A landscape with many peaks, sampled at points; each row gives a point and its height.
A climber steps from a point to the highest of its 2 nearest points, and stops where none of them is higher. Distance is the straight distance between rows; heights are no part of it.
k103: [106 100 120  95 104 152 157 100 125 127  84 148  99 137 128 109  91 148
 118 135 101 169 109 105 139 106  66 121  86]  height 58
k517: [146 106 152 183 134 176 148 133 114 116 183 123 106 131 124  93 108  92
 126 139 119 103 142 169  67 131 173 107 103]  height 38
k617: [131 103 121 119  91  99 114 172 122 196 168 127 138 109 110  86 157 101
 139 156 116 139 102 181 130 121 113 107 132]  height 127
k558: [ 79 114 150 178 164 184 131 136 113  84 169 125  72 102 101 118 151 105
 110 158  86 140 115 117  73 173 171  92 179]  height 245
k88: [153 146 136 138 148 109 172 120 138 116 130  75 127 150 108 119 110 137
 133 105 185  89 198  97 114 114 158 164  52]  height 320
k14: [123 143 132 173 141 131 132 117 109 135 140 122 175 150 141  94 139 129
 183 147 111 102 136 176 116 119 161 124  94]  height 63
k321: [133 157 101 154 140 114 129 113 134 107 132 141 214 111 171 122 106 120
 193 123 106  74 143 135 102 144 148 139 138]  height 83
k209: [159 128  73 143 125 129  91 104 115 132 122 123 184  59 160  56 119 143
 107 166  98 112 121 125  51 122 115 140 139]  height 164
k555: [104 167 112 144 145  78 117 176 102 146 109  77 108  88  95 120 177  89
  95 137 146 152 132 168 131 115 142 122 188]  height 203
k40: [130 100 139 183 102 204 151 132 188 113 141 142 126 124 159 120 136 141
  87 120 165 135 115 151 131 140 115  98 102]  height 177
k74: [111 117 152 158 151 156 161 104 113 147 198 136  74 174  75 133 157 138
 131 167  93 147 117 118 124 156 151 117 107]  height 299
k786: [140 128  92 122  94  78  88 142 106 105  86  72  83  66 116 145  94 118
 122  66  90  92 185 117 150 100  93 150 136]  height 437
k600: [121 159 106 136  88 138  45 119  78 140  88  94 124 102 171 120 142 151
  93 105 105 108 103 147 196  52 129 139 167]  height 296
k859: [140 115 131 138  98  88 113 132 222 112 147 128 169  85 151 132  99 131
 116  84 105  98 140  92 144 176 134 156 130]  height 138
k480: [ 95 167 119 127 136 126 133 121 165 123 117 149 173 181 141 130 156 136
 155 123 116 146 127 106 166 113  79 145 102]  height 676
k668: [125 147 113 119 140  97  64 187 139 154 116  71 130 101 139 115 182 113
  83 104 143 150 101 149 116 101 173 128 184]  height 226
k354: [ 99 126 136 165 130 161  93  88 156 101 103 124 176 160 173 182 159 168
 111 123 127 150  99 127 173  95 139 152 140]  height 527
k188: [116 118 102 106 163 143 161 124 154 148 111 145 110 145 113 162 144 114
  67 151 131 147 133  41 131 129 101 156 109]  height 94
k86: [162 139 102  87  99 124 101  92  98 139  79 150 155 111 135 151  60 173
 128  84  96 125 116 122 157 135 109 149 145]  height 529
k867: [ 92 101 170  80  90 128 132 141  86 148 101 126  93 111 147 108  68 119
 166 120 131 148 105 186 166  79 121 104 138]  height 374
k834: [156 166 127 126 122 119  54 141 111  93  96 105 137 139 117 146 119 120
  99  67 164 139 168  99 130  71 104 141 147]  height 499
k569: [114  81 150 156 109 189 134 131 177 159 178 147 129 131 144 138 147 147
  97 154 157 134  91 165 142 156 169  99 120]  height 193
k85: [ 69 124 153 105  98 123 142 133  75 153 176 134  78 147  96  92 116 100
 179 199 140 132 121 188 154 122  96 134  99]  height 1
k275: [109 119 185 162 142 192 178 110 138 125 152 167 123 159 132 119 131 125
  99 156 169 176 122 122 115 146 106  88 104]  height 161
k968: [129 155  60 135 124  99  80 145 122 136 107  81 110 102  81  86 121 157
  62 102 138 116 163  88 125 132 110 187 146]  height 333
k102: [128 123 118 143 127  75 170 125 113  83  94 131 116  77 118  77  72 103
 158 118  83 108 185 148 126 136  90 120  80]  height 449
k839: [137 124 122 174 145 140 139 121 128 122 183 157  94 120  88 138 158  87
 104 176  80 137 127 103  92 154 150 132 140]  height 271
k831: [170 116 157 162 129 136 113 109 122 128 125 153 126 136 140 146 141 133
  74 144 134 173 120 132 117  92 153 137 134]  height 433
k170: [155 139 105  94 107  93  95 155 135 168 131 129 148 157  79 128 113 144
 113  89 150 113 136 122 141 132 112 145 107]  height 184
k773: [ 61 124 188 105 165 143 210 124 101 111 185 122  90 177 114 148 167 182
 138 149 178 132 106 111 121 158 114  52  71]  height 350
k873: [127 141 132 143 122 108 143 120 191 118 136 129 191 131 173 143 120 149
 160 112 120  86 109 128 130 150 144 163 112]  height 106
k547: [141 147 101 149 107  52 143 118  86 114  83  60 111  68 104 108  88 105
 136  98 112  82 207 163 148 107 102 128 113]  height 526
k885: [145 126 140 102 139 124 134  93  44 131 115 161 105 129 102 104  76 127
 214 177 101 148 133 159 115 143 135 140 174]  height 388
k28: [144 145 135 141 125 122 157 165 160 158 155 131  96 105 130 158 160 127
 131 122 161 138 105 163 136 169 159 109 169]  height 165
k169: [ 97 170 140  81 167 114 189 118 114 100 112 164 135 160 120 132 108 101
 168 139 129 135 150  96 109 128 120 141  91]  height 462
k430: [159 136 161 128 150  98 203 129 125 152 161 101 118 166 109 152 122 142
 114 129 184 107 173 127 108 122 176 123  48]  height 282
k610: [189 135 152 143 122 132 118 100 127 121 109 148 105 164 139 169 110 123
 132 115 115 130 132 142 149 117 191 155 113]  height 509
k203: [156 142  95 142 135 124  80 148 117  69 100 139 125  90 109 155 124 140
  94  83 153 149 176  89  99 141  78 131 146]  height 416
k646: [154 127 125 111 137 100  57 158 125 115  82  52 109 138 121 145 175 119
  93  84 153 130 159  81 108  56 128 135 137]  height 411
k796: [107 151  68  80 142 117 112 148 158 125 112 157 127 123 113 126 126 114
  93 112  93 124 146  41 142 146  76 173 100]  height 123
k142: [ 76 129 182 131  96 107 124 115  81 112 186 128  76 137 102  97  88  89
 201 170 105 102 133 203 163 138 159 122 117]  height 8
k383: [ 90 126 123 148 172 147 151 122 156 157 141 121 181 188 120 188 187 192
 111 109 190 141 122  61 148 156 114 136 115]  height 445
k635: [123 131 151 104 129 151 137 108  97  61  93 127 101 128 145 118  70  91
 181 120  99 123 143 132  79 103 155 123 135]  height 305
k747: [159 120 138 109 124  87 211 138 112 181 156  93 101 153 110 134 142 126
 140 180 184 119 139 153 118 125 163 101  90]  height 255
k546: [142  98 154 104 128  84 195 144 147 138 205 137  84 117  94 171 161 126
 123 134 141 115 127 112 131 182 118  68 101]  height 98
k507: [178  92 151 134 117 113 169 140 147 161 148 128 130 144 161 124 138 128
 162 157 182 113 126 189 135 116 167  98  84]  height 231
k106: [143 133 105 128  92 129  90  87 127 133 102 155 162 139 142 181 112 170
 109  99 111 152  87 146 189 115 115 142 153]  height 634
k300: [103 169 123 157 139  91 165 159 140 109 137 129  97  81 117 131 146  93
 118 149 130 132 125 155 111 156 117 129 170]  height 185
k928: [160 109  88 108 110 111  97 107  77 170  71 113 154 117 138 122  96 165
 150 123  89 131 106 143 128  95  97 136 144]  height 455
k320: [189 135 149 128 123 124 125  83  85 139 117 176  98 178  99 136 116 113
 181 156 110 164 124 163 144 121 156 116 139]  height 432
k630: [136 155 121  87 111  88 131 151 112 176 137 100 132 149  97 149 106 153
 126 102 169 131 113 195 165 130 163 133 134]  height 159
k723: [111 135 109 121 126 101  41 151 111 157  99  61 151 100 172 120 173 142
 113 121 133 124  76 176 155  70 155 131 168]  height 256
k566: [123 140 177 131 120 110 119 113  64 126 140 130 112 108 135  99  92  72
 162 163  94 106 134 189 130  89 180 137 157]  height 17
k390: [130 158 126 126 150 129 112  90  88  66 113 198 165  89 156  93 107  91
 171 150  53 108 130 114 119 131 101 129 158]  height 313
k282: [133  97 124  98 120  71 133 165 130 176 204 139 120 125  66 138 168 112
 162 145 139 142 113 154 122 154 118  83 116]  height 113
k239: [134 121 150 101  97 180 155 114 157  95 113 197 135 131 164 155  99  94
 154 148 123 143 105 128 128 157  94 113 152]  height 244
k248: [109 112  96  77 115 168 171 110 142 138 121 161 119 151 124 163  84 140
 109 137 123 139 125  74 127 137  88 142  75]  height 73
k495: [ 81  91 169 156 134 147 116 145 113 113 188 134  79  93 141 116 136  88
 131 176 105 155  97 158  99 134 155 137 179]  height 227
k784: [ 78 140 144 117 191 138 185 140 108 172 176 114 141 173 106 168 191 183
 108 125 196 122 139  81 136 159 119  83  82]  height 386
k496: [121 153  99 140 133 132 132  90 134  38  94 193 164 105 152  93 108 106
 117 118  66  83 151  77 146 159  81 154 117]  height 266
k302: [ 82 171 139 159 132 144 106 134 141 106 115 117 149 152 181 137 156 125
 136 114 130 140 111 146 181  99 126 156 131]  height 547
k388: [154  95 139 114 136 158 131 134 175 108 129 111 141 123 162 192 133 120
 147  95 136 128 135  94  90 141 175  95 127]  height 131
k233: [106  72 164 140 124 192  95 142 161 151 176 133  98  91 161 121 156 118
 111 180 129 145  71 174 120 137 191 133 181]  height 211
k925: [117  82 190 144 164 192 206 128 150 144 131 147 142 158 159 154 166 154
 129 151 185 145 138  79 120 140 104  63 107]  height 146
k310: [136 102 132 144 164 166 173 140 182 120 141 121 164 156 157 145 164 130
 144 110 171 115 165  59  92 133  94 106  81]  height 122
k652: [118 147 138  90 149 110 112  90  71 117 111 165 162 103 132  66  80 124
 222 135  84 137 135 152 129 139 113 118 165]  height 355
k595: [152  93  99 138 127 123 125 141 150 185 133 112 140  95 145  66 159 128
 113 171 108 131 119 146  77 133 138 137 136]  height 143
k479: [142  91 127 100 118 113 158 147 195 112 168 139 124 110 135 197 133 111
 152 109 122 112 122 106 112 170 122  69 126]  height 108
k982: [174 121  78 127 129  80  27 111  74 146  84  69 126 130  76  75 127 164
  63 100 122 111 152  90 133  95 110 190 150]  height 283
k551: [ 64 110 154 125 157 143 212 123 105 140 204 141  54 155  82 121 166 147
 142 178 146 127 115 114 124 193 107  84  84]  height 326
k366: [102 112 121 116 108 144 116 141  85 159  85 116 121 116 144  71 113 140
 172 143 117 161  88 168 130 102  98 121 146]  height 406
k599: [101 149 137  95 137 121 181 117 154 142 127 136 134 181 136 142 149 158
 167 153 135 129 107 120 147 147 114 116 100]  height 555
k414: [128 161  99 120 148 130 110 133 114  61  94 145 112 126 124 141 107  98
 160  98 101 140 167 107  97 127  99 110 137]  height 353
k357: [ 97 142  74 145 150  98  83 148 135 100 127 113 151 111  75 109 117 181
  67  80 152 133 150  50 120 172  87 200 136]  height 387
k811: [121 129 116 208 146 134 168 128 136  98 155  95 150 128 138  81 129 105
 133 145 109  81 159 141  73 134 169 131 102]  height 49
k400: [116 115 124 134  93 194 141 103 149  83 138 170 141  97 171 135 121  90
 123 175  86 117  82 131 111 136 110 128 167]  height 221
k987: [108 138 149 105 116 182 139 124 102  67 101 171 118 121 171 130  72  93
 199 127 110 105 111 151 112 124 129 112 184]  height 275
k523: [ 95 144  97 127 156 141 108 120 156 118 105 135 175 146 118 123 133 182
  88  98 151 172 129  64 111 163  78 149 134]  height 453
k272: [ 90 145 123 132 161 145 157  94 187  98 134 167 184 166 120 155 152 162
 111 110 143 133 141  47 149 163  90 155 104]  height 534
k391: [146 116  88 140 106 154  89 112 152  98 126 165 169  79 151 134 148 115
 113 145  75 117 125 100 113 135  88 131 164]  height 196
k445: [124 144  81  77 122 122 111 148 145 176 103 142 134 155  94  70 128 128
 105 133 124 125 118  88 135 151 110 161 103]  height 155
k877: [148 103  70 120 125  85  79 156 112 200 101  93 145 188  46 107 131 165
  81  78 143 109 134 122 136 119  96 148 111]  height 212
k450: [154 132 156 169 101 162 116 124 123  99 153 114  95  92 143  74  95  88
 132 137  81  88 131 191 114 111 187 120 125]  height 28
k598: [108 106 187 113 120 144 112 120 111 125  81 142  84 131 159 130 114 131
 122 149 137 205  85 182 164  86 133 114 163]  height 365
k334: [140 134 112 141  90 105  91 131 170 111 131 120 138  67 134 136 129 117
 121  90  79 114 122 128 136 149 131 138 154]  height 167
k828: [145 172 124 112 159 113 146 112 130 110  92 115 138 156 123 115 119 116
 140 128 124 125 166  83 110 122 157 180 105]  height 385
k163: [176 132 119 100 129 155 102 155 189 146 130 127 172 129 165 177 147 127
  98 103 175 105 123 103 120 118 167 144 151]  height 163
k376: [143 120 145 103 128 111 148 159 145 193 162 121 114 149 104 175 145 170
 105 106 184 141 111 137 141 149 165  90 137]  height 147
k487: [130 168 103 116  96 112  84 119 109 119  81  80  76  82 138 166 119 118
 120  93  74 113 125 116 184  85 124 159 169]  height 358
k309: [160 100 203 147 119 167 128 122 128 118 108 160 122 143 162 145 124 119
 114 134 172 186 110 183 142  90 150 101 126]  height 393
k457: [169  93  98  97 108  76  48 135  84 177  67  74 140 166  67 105 115 140
  69  70 131 104 122 142 129  69 116 136 142]  height 241
k684: [200 120 133 140 134 138 130 167 180 162 126 120 152 151 171 157 158 131
 130 123 214 121 123 164 168 118 183 123 124]  height 200

Where does a climber stop that starts at each point below?
k388 | k480
k496 | k610
k517 | k834
k28 | k547
k546 | k834
k400 | k834

Call two points neighbours if one is among the 2 nearest of the other. Go from one point of each pair to the other, from neighbour to neighbour, staying as high as possible. Name the lowest point that can't be avoided.
k106 and k834 | k391
k106 and k610 | k598
k480 and k106 | k354
k547 and k834 | k414
